Points, in no order, along strands that fork and pass close to each other.
Two points are linked if the straight distance between their rows is under 75.6.
Z165: [ 13  -3  -7 -10  12  -4  -4   0  10  -9 -11  -7  -6   9   5 -14   6  12
 -11   2  11  -4 -13 -12  11   0 -13 -13 -20  20   4  -8  20 -24  -9  -7
   9 -41   2  24  -1  -7   7 -24  -8   7  -2  13   9  -3   0  -5  10   0]
Z292: [ -9   2   2  10   1 -14  19  18  -8   8  15  13   0 -19   8   6   2  -4
  12 -18 -14   8   3  -2  -1  16  15 -14 -13  -4  11 -11  -2  25  -1   8
  14   0   0  -9   0  26  12   5  17  -2  -8 -28   9  -8  13  21  -7  -2]
Z61: [-11   6   9  -2 -10 -10  21  -3  -2  16 -15  -2  15 -20  -8 -14   3 -18
  16   9  13  -9   4   1 -27 -22  -4  15  10   4 -20  16   7 -19 -26 -17
  14 -24   1  16  -9  -2  -5  -1  17 -14   9   3 -24   6 -12   4 -22  -3]
Z377: [-12   5  14 -12 -21   1   4 -17   2  17   9 -19  24   0  14 -13 -14  -5
  10  -3 -21 -15  -8  -3 -13   0  -6 -16   7  23  -4 -16   7  -4   0 -27
   8 -19 -13  -5   0  -1 -12 -14   5   2   0   1   5  -5   0  -2  -4  -9]
Z494: [ 12  19 -16 -10 -21   5  10   6  18  11   2  -2   2 -11  11 -10  -5  -6
  -8   8  14  -3 -22 -11  -3   4   5 -28  -9  18   2   5   6   1   4  -2
  15 -52   1  10   6  13  10   1  -2   7  -5 -24   2 -12  -9   2   0  -5]
Z987: [-21  -6 -20 -11  -1  -3   6  17   3  -4   0  34  -9  -7 -15   0  -7  -5
   3   2   8  -5  -7 -11   9 -10  -9 -10   1 -33  -2  33  -7  12   6   3
 -11   9  10  -5   3   7  14  22   6  -6   5  -1  -6  21  -4  -3 -10   6]
Z893: [-24 -14   1  16   4 -16  11  -9  -5 -11   1   3  -5 -15  -7  -3   8   7
   7 -12  14   3  -8  -1   7 -16 -13  17  20  -4 -23   9   8   0 -14 -13
   3  18  -1   5 -11   5   8   4  -4 -17  -3  18 -12   4 -13 -24 -19  15]
Z41: [ 21   6   4 -11  11 -10   1   6 -10  -1 -13   7   4  12 -11  22  15  -6
  -3  12  -5 -14   3   3   5   6   8   0 -18 -17   6  -7   9  -2  -3   0
   3 -20   9  28  -9   5   8  -8 -14  -9 -26  17  10  24   9  25   1 -19]
Z707: [  1  -9  16   0   1 -15  -1  -9  -4   0  24 -15   2  -2  12 -11  17  23
   3  -1 -25   7   8  -4   0  -3   7   8 -11  15   4 -13   4  -9 -13  10
   1  16 -30  -9   1  -5   7  -2  18  11   1  -9  24 -23  14  -8  -5  -1]
Z116: [-13  17   9  -1 -16  22  -5 -21  -4  20   6 -19  16  -4  -1  -4 -18 -20
   2   6   5 -14  -2  13 -19  -4   9   5  30  15  -8   7  -1  10   9  -8
   4  11 -10 -22  -1 -11 -24  17 -16  -7   5  -5  -9  -8 -21 -20  -6   6]
Z943: [-17  10   6  22  -8   6  17  -2 -14  11  -2 -10  20  -5  -9 -11  -5 -29
  11 -12   8  -4 -16  15  -7 -17  -4  -8  20   8 -11  -3  20   3 -15 -24
  33 -12  -2  -1   7  17  -1  -5  -2  -7   3 -10 -20  -5  -7 -16 -28  17]
Z382: [ 32   8  -1 -14  -5  -1  -2  18   2  -7  -4  12 -21  -9  -5  19  18  10
 -16  14  21  -2  -7  -4  14   0   3 -15 -12  -2  -6   8   0   1  18  18
  -3 -25  15  26  -2  14  21  13 -10   1 -24  -1   9  14   8  12  -2 -16]
Z729: [ -6  24  27  -9 -22   9   0  -9 -13  27 -16 -18  28  16 -19   5  -4 -15
   8   7   2 -16   4  19 -28 -11   3   2  16  13 -15   5  16  -8 -13 -22
  12  -9   0  11   7  -4 -22  -1  -4  12  14   9 -12   8   0   1 -22  -5]
Z180: [ 21  17 -23  -1  -1  10   8  -5  17  -8   8   4  -2   6  11 -14  11 -11
 -18  11   8  -2 -12 -10   5   4  11  -1   5  -5   1  16   7  18   5   2
   3  -8 -13   0  13  -9  10  20 -18 -10 -13 -11  -5 -19 -22 -19  -6   1]
Z95: [ 23  14   6  -4  -6  16 -15   7  -1   3 -20  -5   3   9  -8  20   4   1
 -19  18  16  -5   1   6  -3   9   6  10   2   0  -9  -5  -5  -3   8   6
   6  -7  15  22   6  -6  -7  -3 -11  11  -3  14 -13   9   3  14   4 -15]
Z689: [-13  18  17  -5 -22  22  -2 -12 -14  16  -2 -14  18   8  -9   5 -20 -12
   1   4  12 -15  -7  21 -13  -9   1   3  28   8 -16  -2  10   7   7 -21
   6  -4  -4   1   2  -1 -19   2 -23  -6   2  12 -12  12  -9 -13 -17   8]
Z617: [-23  13   0 -13 -18  17  13 -14  -2  20  15  10  17  -9   9  -7 -18 -26
  11   5  -7 -15  -9   1 -15   2   2 -16  18   4  -5   9   2  20  10 -15
   3  -7 -11 -18  -8  -1 -11  14  -8 -18  -5 -11  -4  -6 -23  -7  -4   3]
Z475: [ -3 -17   2 -12  18  -7 -18  -4  -6 -10  -8   1 -15  10 -10 -16  12  17
   9   3  -4   7  20   3   0 -10   2   7 -20  -1  10  13   0 -26 -17  20
 -26  21  -7 -17   7 -23   5   2  26  12  22   5  18  -5  10 -17  14   7]
Z603: [ 21  -6  20   4  18 -10 -11 -18  -2 -11   2 -24   5  27   9   7  13  19
  -7   0 -14  -6   1   2  15   6  -7  10 -16  13  10 -32   9 -17  -3  -8
   8  -4 -11  14  -7 -13   0 -27 -19   3 -16  20  17   0  13   6  11 -10]
Z764: [ 29  19 -12  -5  10  10  -2  -6  12  -8   0 -12 -12  16   8 -11   6  -5
 -22  20   4  -3  -2  -2   0   5  22   1  -6   4  14   8   7   0  -3  13
 -10  -7 -12   0   8 -17   1  14  -9  -3  -7  -5  11 -17  -7  -5   4  -1]
Z426: [ 16   2  -7   0  15   3   8  -3  -5  -8 -21  -1  13  12   3  15   0 -14
   0   2  -2 -15  -7   2   6  16 -11  -1   1 -21  10 -22  14  -3  -3 -20
  10 -31  18  29 -14   8   3 -24 -16 -24 -23  18 -11  21   0  19   6 -12]
Z31: [ -5   9   0  -2 -33  13  19  -9   8  25  14  12  21 -19  14  -3 -17 -11
   8   3   0  -3 -14  -9 -22  12   3  -6  18  16 -22   4  -5  17   9 -12
  16 -24   2   0  -7   3  -4  10  -5  -7 -11 -16 -17 -16 -23   4 -13 -10]
Z26: [ -7 -14 -17  -5  20  -5  13   6   6 -10 -21  17  -1  -9   4  -1  -2 -15
   7  -6   1 -10  -4 -17   5  12 -22  -2   0 -21   7  -4  -1  -4  -7  -9
  -1 -21  20  16 -18   0   6 -14   1 -23 -11  15 -14  19  -4  18   4 -13]
Z681: [ 11  -2  17  -9  -6  -2 -19 -16   6 -10   7 -19   2  14  17   5 -11  26
 -11   2  -9  -9  -6  -7  15   4 -16  -3 -12  27   3 -28  -7 -23  12 -13
   2 -21  -5  12  -6  -6  -1 -32 -15  16  -4  22  19   6  14   7  23 -17]
Z832: [ -5  -7  11   7  16   1 -22   3 -13 -13 -10 -20 -17  10  -6  12  -2   5
  -3 -12   3   7  24  23   0   3  12  14  -9   4  28 -14  -2   0   5  14
 -14  33  -2 -20   8  -5  -9 -11  10   5   9  -4  13   2  20   7  18  13]
Z835: [ -8   2   0  15 -13  -5  26  10 -14   6   8  17  -1 -29 -12  15   7 -12
   4  -6  16  -3 -11   1   1 -14  -5   4   8 -16 -18  25  -1  12  -9  -6
  20 -16   8  12  -7  19  14  15   3 -18 -12 -17 -25  14  -6  13 -28  -2]
Z290: [ -2   2   1  -2  -7  -7   9   1  15  14 -27  -5   2 -23  -2 -14   3 -14
   4   6  27   7   6  -6 -23 -13 -12   7   2  25  -9   3   2 -30 -27  -7
  16 -33  10  14  -5  -7 -10 -15  22   4  16  -1 -21  -5  -4   1  -7  -2]
Z737: [  3  20  16  -4 -10   9  -9 -17 -12  18   9 -23   9  10  -3  -2  -4 -20
   3  16  -8 -12  16  20 -24 -10  20  15  17   6   7  10   5   3  -7   5
  -9  15 -30 -22   5 -22 -19  18  -1 -14   6 -11   6 -16 -12 -20 -12   1]
Z580: [-15 -16  -8   4   3  -1 -10   6   6 -20  23   8  -7  -3  -2   6 -12   9
   6 -12 -13  21   1   0  15   8   0  -4   5 -19   7  -2 -13  21  26   0
 -20  47   1 -22   1   1   0   7  -8   3  -5  -6   9   0  -2 -10  13  18]
Z240: [  1   3 -14 -13 -16   1   2   7  21   5  -4   7  -2 -12   4 -13  -6   8
  -7   5  18   4 -18 -22  -3  -3 -12 -17  -5  19 -16  11  -5  -9   3  -6
   9 -31  14  11   6   5  -3  -5   2  16  12  -1  -8  -3  -8  -1   2  -5]
Z267: [-12 -15   3   4   0 -20   5   0  -6 -13  32  19 -11 -15  11  23  -1  14
  14 -14 -15   4   0   4  15  10  -7   3  11 -14   6  -9  -8  13  12  -1
 -15  20  -1   2 -28  25   7   9 -16 -20 -30   9  17  11  -3   3  -2   3]
Z693: [  9  -7  -3  14   9   8 -11   6  -1 -11 -24  -7 -18   2 -26   0  11  10
 -14   3  34   9  -1  10   7 -22 -10  18   1   6 -17  22   5 -20  -7  15
   6   9   9   8  11 -13   0  -6   1  22  27   9 -16   0   0 -19  -1  17]
Z398: [ -5 -19 -24  20  16   6   2  11   7 -13 -15  16  -7  -6  -5   2  -8   1
  -6 -18  15  12  -7 -15  21  13 -20   2   2  -7  -3  -2  -4   4  11   6
   5   9  28   5  -8  11   5 -10  -3  11   7   7 -22  -1  -5   6  12   6]
Z697: [ 38  24  14  -5   0  15 -20  -2   8   4 -16 -19  -6  27  -6  10   7   3
 -22  23  12  -3   7  14  -4   4  15  12  -3   4   0   4   2  -3  -1  15
  -9   3  -3  10  11 -18 -11   8  -8  10   5   3  -5  -9   0   9   6  -8]
Z55: [  0  17   5 -26  -1  12  -9  -7  -2   7   2 -10  10  17   0   2 -14 -10
  -2  10 -26 -23   4   9 -10   5  12 -20   4  -3  18  -4  -2   1  13 -15
 -13  -8  -9  -9   1  -6 -12   7 -13 -12  -7  -2  19   9  -4  -1  12  -9]
Z153: [ -1   6   5 -21  -1   0 -10 -18  -5   7   9  -1   5  11  -2  -7   2  -4
   4  17 -24  -6  13   5 -20 -10  18   6   6 -19   6  16   2   0  -4   0
 -27  26 -20 -16   5 -23 -13  24  -1 -12   0   2  13  -2  -6 -19  -3  -3]
Z703: [ -5  -7  21  -2   1 -10  -7  -4 -11  -8  19  -6 -17 -23   9  22  -2  20
  14 -11  -4  -5   1  10  13   2  -3   7   8  14  11 -17  -7   4  12   4
 -12   0 -13  -4 -20  12   0  -8 -10 -16 -24   8  24  10   6   7   8   6]
Z87: [-13 -23 -28  13  12   2  10  22   2 -14  -5  33 -20 -10 -11   8  -2  -3
  -4 -16  14   5 -12 -21  31   1 -23  -3   5 -31  -6  21  -6  10  15   7
  -4  10  28   4  -8  14  16   7  -1   2   4   3 -13  17  -1   9   0   3]
Z466: [ 20 -11   0   3  17  -6 -18   6   1 -26  19  10 -22  10  16   3  15  27
   1   1 -12  23  14   6  15  19  17  12 -19 -14  22  -6 -15   8  18  28
 -36  43  -3  -1  -6 -13  12   9   1   0 -14  -2  29  -3  18  18  17  -3]
Z390: [  6 -11  -3 -12   4  -2 -13  -2   4  -5  -5  14  -7   6 -13 -10  10  18
   3  13   7   7  16  -4  -2 -18  -4  11  -8 -16 -15  30  -6 -16  -6  14
 -30  22  -4   0   7 -23   0  14  16  15  21  12   6   2   5 -17  -4  -3]
Z941: [ -7 -10  20  22   4  -4  -4 -20  -1   3  -4 -27  11   2   5  -3   1   1
   3  -7 -10   6  12   5 -13   2  -3  24  17  13  -6 -21   2  -8  -9  -4
  15  18 -10  -6  -6  -2 -16 -10   4   0  -3   7  -7 -16  -3 -12   0   0]
Z679: [-27  -9  15   8  -3 -13  14 -11  -9   6  -6  -1  13 -16 -10  -8  12  -5
  18  -2   8  -4   4   3 -13 -27  -8  21  15  -3 -25  12   6 -14 -26 -21
  11   4  -8  11 -15   0   0  -1   6 -19  -2  15 -10   9 -10 -11 -29   5]
Z931: [-25  -1 -27  -4  14   5   9   9  -2  -4 -16   4  10   4  -3 -16 -18 -37
   8  -6   0 -11 -14  -2  -5   4 -17 -22   3 -13  20 -15  11  -4  -8 -19
  11 -20  13  -9   1   9  -2 -14   4 -15   9   4 -15   4 -10  -5   5  17]
Z108: [  6 -14   1  14  10   6 -16   4   3  -1 -29  -1 -14 -11  -7  10  -4   4
  -8  -1  24   7  13  -4  -5   7 -15  28   4   7 -10  -1 -15 -19  -2  22
   4   7  29  10  -9 -10 -14 -15   4  10  16  23 -28   8   1  18  12  -5]
Z340: [ -2 -22  -2  12  13 -13 -13  10   0 -22  23  18 -20   1   6   3  11  25
   5 -15 -10  27  10  -1  24  16   4   9 -14 -18  15  -1  -7   9  14  17
 -27  50  -2 -12   0   0  12   5  10   3  -1  -9  17  -5  17  -4  10   9]
Z942: [ 20  11  -6  18  11  -1   1   3  -4  -5 -13 -11  -9   7 -18  -8  18   1
 -14   1  16  11   2   8   2 -13   7  14  -5   1  -6  18  11  -2 -21  14
  11   6  -5   1  16  -3   6   4   9  15  17 -13 -12 -17  -1 -19 -11  13]
Z337: [ 16 -22  -5  12  21  11 -12   2  -2 -12 -25   6 -15   7 -20   9   8  16
 -18   6  29  11   2  -3  15  -1 -16  32  -9  -6 -13  17  -1 -23  -3  20
   3  16  30  17  -4 -21   1 -15  -1  18  15  23 -25   5  -2   4   7  -3]
Z378: [ 18 -16  12   4  18  -7  -8  -5   0 -12 -11 -12   4  26  -8   0  17  25
 -10  -6   2   0  -2  -9  15   4  -9   7 -23  13  -2 -14  15 -23 -10  -4
  12 -11   5  27  -3  -8  10 -33  -8  19   0  28   7  -9  12   1   8  -3]
Z810: [  7   5  -6   8  -5  -1   8  -4  16  13  -6 -12  15   1  19 -22  -5 -11
  -3  -4 -14   8   2 -12  -8  19   1 -11 -12  23   9 -23   2  -5  -9  -2
  13 -20   2   0   4  -1  -8 -15  14  10   2 -18  -3 -26  -1  12  12 -11]
Z128: [  4 -14  13   8   0 -23   4   0  -1  -3  23  -3 -13 -21  15   1  13  30
  -1 -12   2  15  -2 -10   8  -8  -5   8 -13  21  -6 -11  -1  -6  -4  14
   6  -3 -11  -2 -13   6  12  -6   6  11  -4  -3  13 -12  15   0  -5  -3]
Z700: [ 11 -15  -4  -1  13  -3  -6  14  -4 -10  -7  17 -19  -7  -1  13   5  12
  -4   2   9   8  15   1   6   8   4  11 -14 -17   7   6 -16  -2   7  27
 -16  13  13  -1  -8  -3   4   3  15   2  -1  -3   5   7  10  20  11  -8]
Z463: [-17  -2  18 -20  -3  -6  -6 -14   0  12   7  -5  22  17  -4 -12   3   4
  10   7 -41   1  23   1 -21  -6   9   4  -4 -10   0   0  -4 -14  -9  -7
 -13  31 -11  -8   6 -10 -16   9  15   8  13   1  12  -5   4  -9  -2 -10]
Z962: [ 15   0   1  -3   4 -17  13  17  -9   4   2  19  -4 -12 -12  21  22   4
  -4   3   4  -8  -5  -1  12   4   5  -9 -18 -15  -5   6   8   3  -5   8
   4 -20  17  26  -8  21  27   6   1 -11 -26   3   2  17  14  26 -12 -22]
Z385: [  7 -14  12  13   7 -14 -15  -2  -4 -19  27 -11 -29 -11  16  13  11  30
  -2 -11   9   9  -1  12  25   2   1   8  -6  20   6 -14  -7   1   7  19
  -5  11 -19  -4  -9   8   7  -7  -4   1 -16  -4  24 -10  20   3   4   9]
Z297: [  8   7   7  27 -25  -2  12   7  -2   5  13  11  -6 -21   2   3   8  15
  -4 -11  22  18  -6  -7  -9 -17   2  15   9  16 -34  18 -12   9  -1  16
  11   3   5  -1   8   5   3  23   7  16   5 -19 -21  -9  -1  -8 -17   7]
Z919: [  6  -9   0  20   4 -14  10  19  -7  -2   8  11  -9 -12   6  12  12   5
  -3 -14   7  18   8   0   7  10  12  12 -10 -12   2   1  -5  17  -5  20
   0  16   5  -3  -6  15  16   5  16   4  -5 -20  -1  -1  10  22  -5  -1]
Z726: [ 24   4  -4  12 -10   7  -6  12 -10  -6  25  16 -22 -10   1   2  12   6
  -4   5  21  15   1  14   4  -9  13   4   2 -12  -8  26 -11  24   7  27
 -16  23 -21 -18  17   1  12  29   7  -2  -9 -30   2  -8   5  -8  -9  18]
Z219: [-15   6  15 -12   9 -16  -3  -5 -13  12  11 -13  17  20  -2   0  -3  -7
  10  -4 -45 -17  18  10 -11  -7  17 -14 -24  -2  32 -17   6  -6 -10  -5
  -6   8 -19 -17   8  -1  -3  -1  14   4   9 -15  39   0  26  12   1  -8]
Z593: [-11  11 -11 -17   1  -1  15  15  -3   8 -10  16   1  -2 -18  -1  -2 -14
   3   5   5 -13  -3  -2   0 -12   4 -18  -5 -22  -2  23   2   4  -8  -2
  -4 -19   8   6   4   8  10  15   5  -5   7  -1  -3  12  -6   5 -13  -2]
Z935: [ -1   2 -10 -15   8  -1  -4  16  -3  -6  11  10   2  17  -8  -3   0   4
   1   0 -20   0   9   3   7   4  18 -27 -30  -7  22   4  -3  10   9   5
 -20  11  -6 -15  22   1  11  11   4  14   9 -15  29   2  21   5  13   3]
Z135: [ -2 -11   2  12  11  -6  -4 -10   4 -12  -1  -9  -3  -1   2   3   3   6
   1  -9   0   6  -3   1   7   0  -7  15  16   0  -5  -9   5  -2  -5  -4
   3  23  -4  -2  -8   1  -1  -6 -13  -7  -5  16  -3  -4  -9 -17  -1  11]
Z634: [ -1   8   9 -14  -3  -8   2   4  -8  12  19   5  14  15   1   6   1   5
   8   2 -41  -5  13   5  -5   6  24 -24 -19 -10  17  -4  -4  11   8   2
 -15  10 -10  -6   7   6   7  11   7   5  -2 -15  34   6  23  21  -2 -18]
Z881: [-13  -1 -28  -4  17   2  13   4   3  -8  -4  11  -9  -5  10  -9  -9 -21
  -1  -7   9 -12 -10 -11  11   1  -9 -15   7 -18  15  -2   1   5   0 -11
  -2 -26   5  -3  -6  11   8  -6  -9 -28  -7   4  -5   8 -14  -9   5   8]
Z261: [  7  13  -1  25 -15   1  20   8   1   3   1   4  -1 -22  -7   3  10  -6
  -1   0  31   5 -13   3  -4 -24   4  16  12   3 -23  32   0   7  -7  -1
  27 -15   1  13  -1   6  10  16   1  -3  -2 -17 -31  -3 -11 -10 -23  12]
Z446: [-16   5  -7 -26 -20   4  15  -6   6  10  24  21   5 -11  10   1 -11  -9
  13   8 -12 -11 -11 -12  -4   7   0 -24  11  -8  -8   5  -5  22  23 -10
 -10 -10  -7  -8  -8   6  -3  23 -12 -18 -18  -3  12   8 -16   2   0  -8]
Z686: [ 11  -4  10   5  17   6 -17   1  -2  -9 -15 -24 -10  13   6  12  -2   2
 -11  -2   5   4  21   8   4  18   5  16  -9  17  23 -25 -11 -10   6  15
   4   9   7   1   3 -10 -17 -20   3   7   2   4   5  -1  10  22  29   2]
Z284: [ -2  -3  22  17   1  -5  -7 -11  -4   1  13 -20   6  -3  17  -3   4  10
  -1 -11 -18  14  17   5  -7  13  11  19  -1  19   5 -20  -7  -2  -2  14
   8  22 -16  -9  -3   1 -12  -7  13   8   5 -12  10 -18  12   9   4  -6]
Z533: [  5  10   0 -20  -5   9 -11  -8   4   1   4   3  12  25   0   2 -11   6
  -5  15 -29  -3   4   2  -3   8  14 -11  -1 -18  -2   9  -9  13  20  -6
 -26  20  -8  -6   9 -15  -6  20 -15   3  -6   8  12   7  -2 -10   8 -12]
Z330: [ -6   1  12 -10 -14   1  -6  -5   1   8 -10  -6  -2 -12  -8   1  -1   6
   2   7   7  -4  12   4 -15 -11   3   9   7  10 -15   9  -9 -13  -7   5
  -4   6   4  -3  -1  -4 -14   6   9   7  11   8  -8   0  -4  -3  -3   0]
Z797: [-18  -5  -8  13  -7  -3  23  14   1   5  21  23  10  -8   8   1 -10 -15
  13 -18 -15   8 -15 -12   5  22  -8 -21   4 -10  -1 -13  -3  30  11 -11
  13   0   6  -6  -3  23   9  -3   7  -4  -7 -18  -7  -8  -3  11  -9   7]
Z320: [  3   3  10   0   9 -13  -8 -11  -2   2  14 -18   5  14   7 -14  23   8
   6   2 -35  -2  16   7   0  -7  27   1 -27   7  24  -6   8  -7 -15   8
 -13  17 -28 -14  15 -10   7   5  20   7   6 -21  38 -13  24  -3  -4  -2]
Z545: [ 10  -4 -16  -4   0   8  -4   4  15  -3 -25   3   3   7  -5  -7   0   6
 -10   3  25   4 -14 -10   5   5 -18  -4  -3  13  -6   2   7 -17  -2  -7
  11 -26  26  22   1  -1   3 -14  -7  17  14  19 -20  -2  -8   0   9  -4]
Z405: [ -6   9 -21  11  -1   1  16   6  12   6   4  -1   3 -10  16 -20  -5 -20
  -6  -9   1   8 -14 -15   1   5  -2 -23  -4  12  13  -6   7   3  -7  -2
  19 -24  -3 -10  10  12   8  -6  11   7  10 -23  -3 -21 -13  -2   3   7]
Z918: [-22  -4  -7 -13  -9  -2  18   6   8  10  15  23   9  -7  15  -2 -18 -10
  15  -7 -22  -8 -18 -20  -2  10 -14 -34   2  -6   1 -12  -6  13  11 -17
  -2 -19   5  -7  -1  18   5  -2   3 -10  -8  -2   4   4  -7   9   2  -5]
Z266: [ 28  -3   1 -14  24  -7 -12 -13   2 -18   4  -3 -11  26  12   3   9  15
 -11  15 -23  -9   7  -3   5   5  13  12 -14 -10  16  -5  -3  -7   7   3
 -23   7  -6   6  -4 -22   4   4 -20 -15 -21  20  25   6   1   3  22 -12]
Z395: [ 12 -11  -1 -11  24  -5 -18  -9   6 -18  -3 -13 -12  25   1 -16  12  17
  -7  10 -17   3  13  -3   5  -2   3  10 -15  -2  17   2   6 -17  -8   9
 -21  15 -15  -7   7 -28  -2   1   0  -1   3  18  18 -10  -1 -21  18   0]
Z772: [ -6 -21 -27  23   4   6  17   7  14  -6 -13  24   5 -14   5  -9 -12 -12
   2 -13  10  10 -22 -21  13  14 -30  -1  13  -7 -16 -11   2   5  -2 -16
   9  -7  30  15  -6  13   7 -17  -2  -3   5   4 -35   0  -7   5  -4   8]
Z543: [  7  -1   5  12 -26   5   1   0  11   6  11   9  -1 -16  14   7  -1  19
  -5  -3  15  11 -10 -12  -1   3  -3   1  16  12 -31   1 -14  18  14   9
  13   0   6   7  -4   8   2  11 -15  14  -6  -2 -11  -6  -6   0  -4  -6]
Z91: [-10   7  -5  18 -10  10  12   5 -14  12 -21 -12  16  -8 -10   4 -10 -26
   9  -9  22  -1 -12  15  -9  -3 -11   3  14  10 -10  -7  10  -1 -11 -15
  27 -22  17  11   5  18  -4 -20   8  -2   7  -4 -33   9  -1   3 -16  16]
Z179: [-29  -6  -4  -5  -6  -2   2 -10   9  -4  25  -4   0  -8  11 -13 -15   4
  11 -11 -18   0  -8  -2   7  -7  -7 -19   7   5   8  -4  -2   7  10 -13
  -3   9 -20 -23   3   4   1   8   2   0   0  -4  15  -4  -5 -21   5   8]
Z345: [-10   1  -9 -20  10  11 -15  -8  -1   0 -11  -4  -7  16  -1  -2 -21 -21
   2   9 -10 -12  12  13 -10  -6   6  -6   5  -6  31   1 -12  -6  10  -2
 -22   9  -5 -27   6 -18 -17   6  -3 -11   8   6  13  12 -11  -9  25   4]
Z90: [ -6  -4 -12  -1  -6   5  -8  10   3   4  -5   2 -13 -14  -5  -3 -13  -4
  -2  -1  10   6   3  -1  -3  -3   1  -8   4   3  -1   8  -9   2   6  13
  -6  10   3 -21   5  -1  -8  15  10  12  19  -9  -3  -3  -8  -4   8   9]
Z279: [  8   9  -5  13 -14  23  -8   1   4   3   7 -10  -7 -17  13  12 -10  -1
 -15  -2  22   2 -16   0   8  11   1   7  22  14  -6  -8  -8  16  27   0
  10  -7   5  -1  -1   8 -10   4 -24  -2 -11  -7  -9  -5 -12  -7   7   9]
Z431: [ -4   8 -14   3  -8   1   5 -11  15  -4  20  -3   5   9   9 -20  -7  -5
  -7   3 -12  -2 -17 -12   7  -8   3 -13  11  -1  -1   8  13  17   6 -16
   6  -1 -25  -9   7  -5   4  15 -17  -5  -2  -3   9 -17 -13 -29  -4   9]
Z785: [-18   8  24 -13 -20  -3   3 -17  -5  27 -14 -20  29  11  -8  -9  -8 -13
  18   2 -15 -13   9   2 -32  -6  -8  -7   3  22 -12 -15   9 -18 -17 -22
  12 -12  -5   9   3  -3 -24 -19  18   8  18   8  -4   8   6   3 -10  -9]
Z386: [ 12   4 -10   1  15   1   0   9  -1 -12   9   5 -12  21   5  -2   8   6
  -8   4 -18  12  11   6  14  25  25  -5 -17 -14  25   0  -6  22  20  13
 -21  22  -5 -10   9  -3  13  17  -8  -5 -10 -14  27  -1  13  16  11  -3]
Z656: [-22  -8  -2  -8 -12 -11   5   4  10  -5  22   6  -4 -15  19  -7 -17   9
   7 -13  -7  -2 -17 -20  12   0 -19 -28   1  14   0 -15  -5   2  13 -11
   1 -19  -5  -9  -6  11   3  -7   4   2  -3  -1  17   0   2  -1  12   4]
Z558: [ -8  16   0 -23  -6   4   0   9  -2   7 -24   2   6   8 -19   0  -7 -11
   5  10  11 -19  -4   6  -7 -14  -8 -19  -5   3  -2   6  10 -18 -13 -17
   8 -34   7  12   3   7  -4  -9   3   5  15   8  -2  22   2   8  -8   3]
Z953: [-23  12 -11   4  -3   2  22   4  -9  12  -3  -1  17  -3   0 -12 -10 -38
  18  -4  -1 -11 -18   7  -4   0 -12 -26  11  -6   7 -10  23   6 -13 -26
  18 -33  -4  -3   3  17   6 -10  -2 -27   2  -4 -13   2  -9  -6 -22  14]
Z555: [ -7   0 -11  -2 -13  17 -12   6   4  -2  13   3  -2   1  -8   3 -14   4
  -4  -4   1   3  -5   9   3  -2   0  -5  11  -8  -3   7 -13  19  25   6
 -15  32  -5 -22  11   3  -6  18 -10  14   7  -7  -1   2  -5 -18   5  15]
Z321: [-16  -3 -14  25  -8   4  25  10   0   6   6  22  12 -19   3   3  -4 -13
   5 -15   7  11 -20 -10   5   4 -16  -2  15 -15 -22  -1   0  24   0 -11
  25  -3  14   5  -9  23   8  -5   0 -14  -6 -12 -32   5  -7  10 -21   4]
Z152: [  9   1   8  10  13   7  -6   3 -12  -2 -19 -21   0   3   2  19  -2 -12
  -4  -6   7  -6  14  18   0  17   2  21   8   0  16 -26  -1  -1  -1   6
  10   0   6   6 -11   3 -16 -20  -5 -10  -7   6  -9  10   1  15  12   5]
Z150: [  6  -9 -16   1  22  12 -11   0   7 -17 -26   8  -3  20 -20   4   4   5
 -15  10  12  -1  -1  -8  17   0 -11  14   4 -24  -6  18   1  -9  -2  -1
  -2  11  27  14  -1 -19   1 -13 -22   7  11  25 -24   8 -10  -4  11  -7]
Z734: [  2 -11   7  -6   6  -7  -9  -1   3   2 -31  -2  -6   1 -10   0   1   7
   2   1   8   3  20  -6 -11  -1 -12   8  -6  11  -3  -1  -5 -20 -17  11
   2  -2  16   6  -1 -10 -15 -19  16  14  14  19  -6   4   4   6  14  -5]
Z955: [  2  -3  12 -21   0  -5  -9  -5  -2   9  -9   6  12  22 -17 -13  20  15
  10  17 -17   3  23  -5 -18 -11   9  12  -5 -13 -16  16  -2 -17 -20   0
 -18  29  -3   6   4 -18  -3   9  17  16  21  12   1  -1   5 -10  -6 -11]
Z50: [ 20  10   2   8   2  -8   6   4 -12  -4   9   6 -15  -3 -13   0  26   9
  -5   4  18   7   3  10   7 -23  14  10  -8  -7  -2  21   4   2 -16  17
  -5   5 -19  -7  15   0  26  17  13  -1  -3 -16   7  -8  12 -17 -17   9]
Z277: [  2  -3  19  -9  10  -7 -23   0 -16 -10  10  -4 -16   7  -5  22   5  22
   9   3 -16   2  19  24   1  -5  16   7 -17 -13  21  -9  -9   1   5  16
 -31  28 -14 -16   7  -3   0  -1   5  -3  -7   5  26  15  28   5   9   3]
Z141: [  8   8   4   7  -1   9  -3   7 -13   6 -25  -8   5  -4  -8  20  -6 -14
  -1  -2  16  -3   1  14  -6   8  -4  12   9  -1  -7 -10  -4   0   6  -1
  19 -16  25  11  -5  14 -11 -21  -5   1  -1   1 -29  17   5  20  -6  -8]
Z93: [ 10   7  -2  -3 -15  12  -1 -14  19   8   1 -18  12  -4  27 -11 -18  -5
  -9   6  -9   0  -8 -11 -11   7   0  -6  10  24   2  -9  -6  -3   6  -9
   8 -20  -4 -11  -1  -8 -13  -5  -2   6   2  -9  -1 -20 -17   3   9 -10]

A fork is a point with three links. Follow the links from the first point to the second and name the forks in between, in order.
Z340 / Z135 => Z707
Z431 / Z962 => Z141
Z987 / Z931 => Z321 Z797 Z918 Z141
Z881 / Z494 => Z141 Z918 Z617 Z116
Z935 / Z50 => Z337
Z385 / Z942 => Z707 Z337
Z603 / Z955 => Z116 Z153
Z31 / Z266 => Z617 Z116 Z153

A fork is a point with three links, a tip a point with one. Leave the first point through the second and follow the links. Name the first fork or tip that comes.
Z165 / Z545 => Z116
Z689 / Z729 => Z681
Z91 / Z943 => Z382
Z320 / Z219 => Z337
Z962 / Z41 => Z141
Z330 / Z90 => Z707
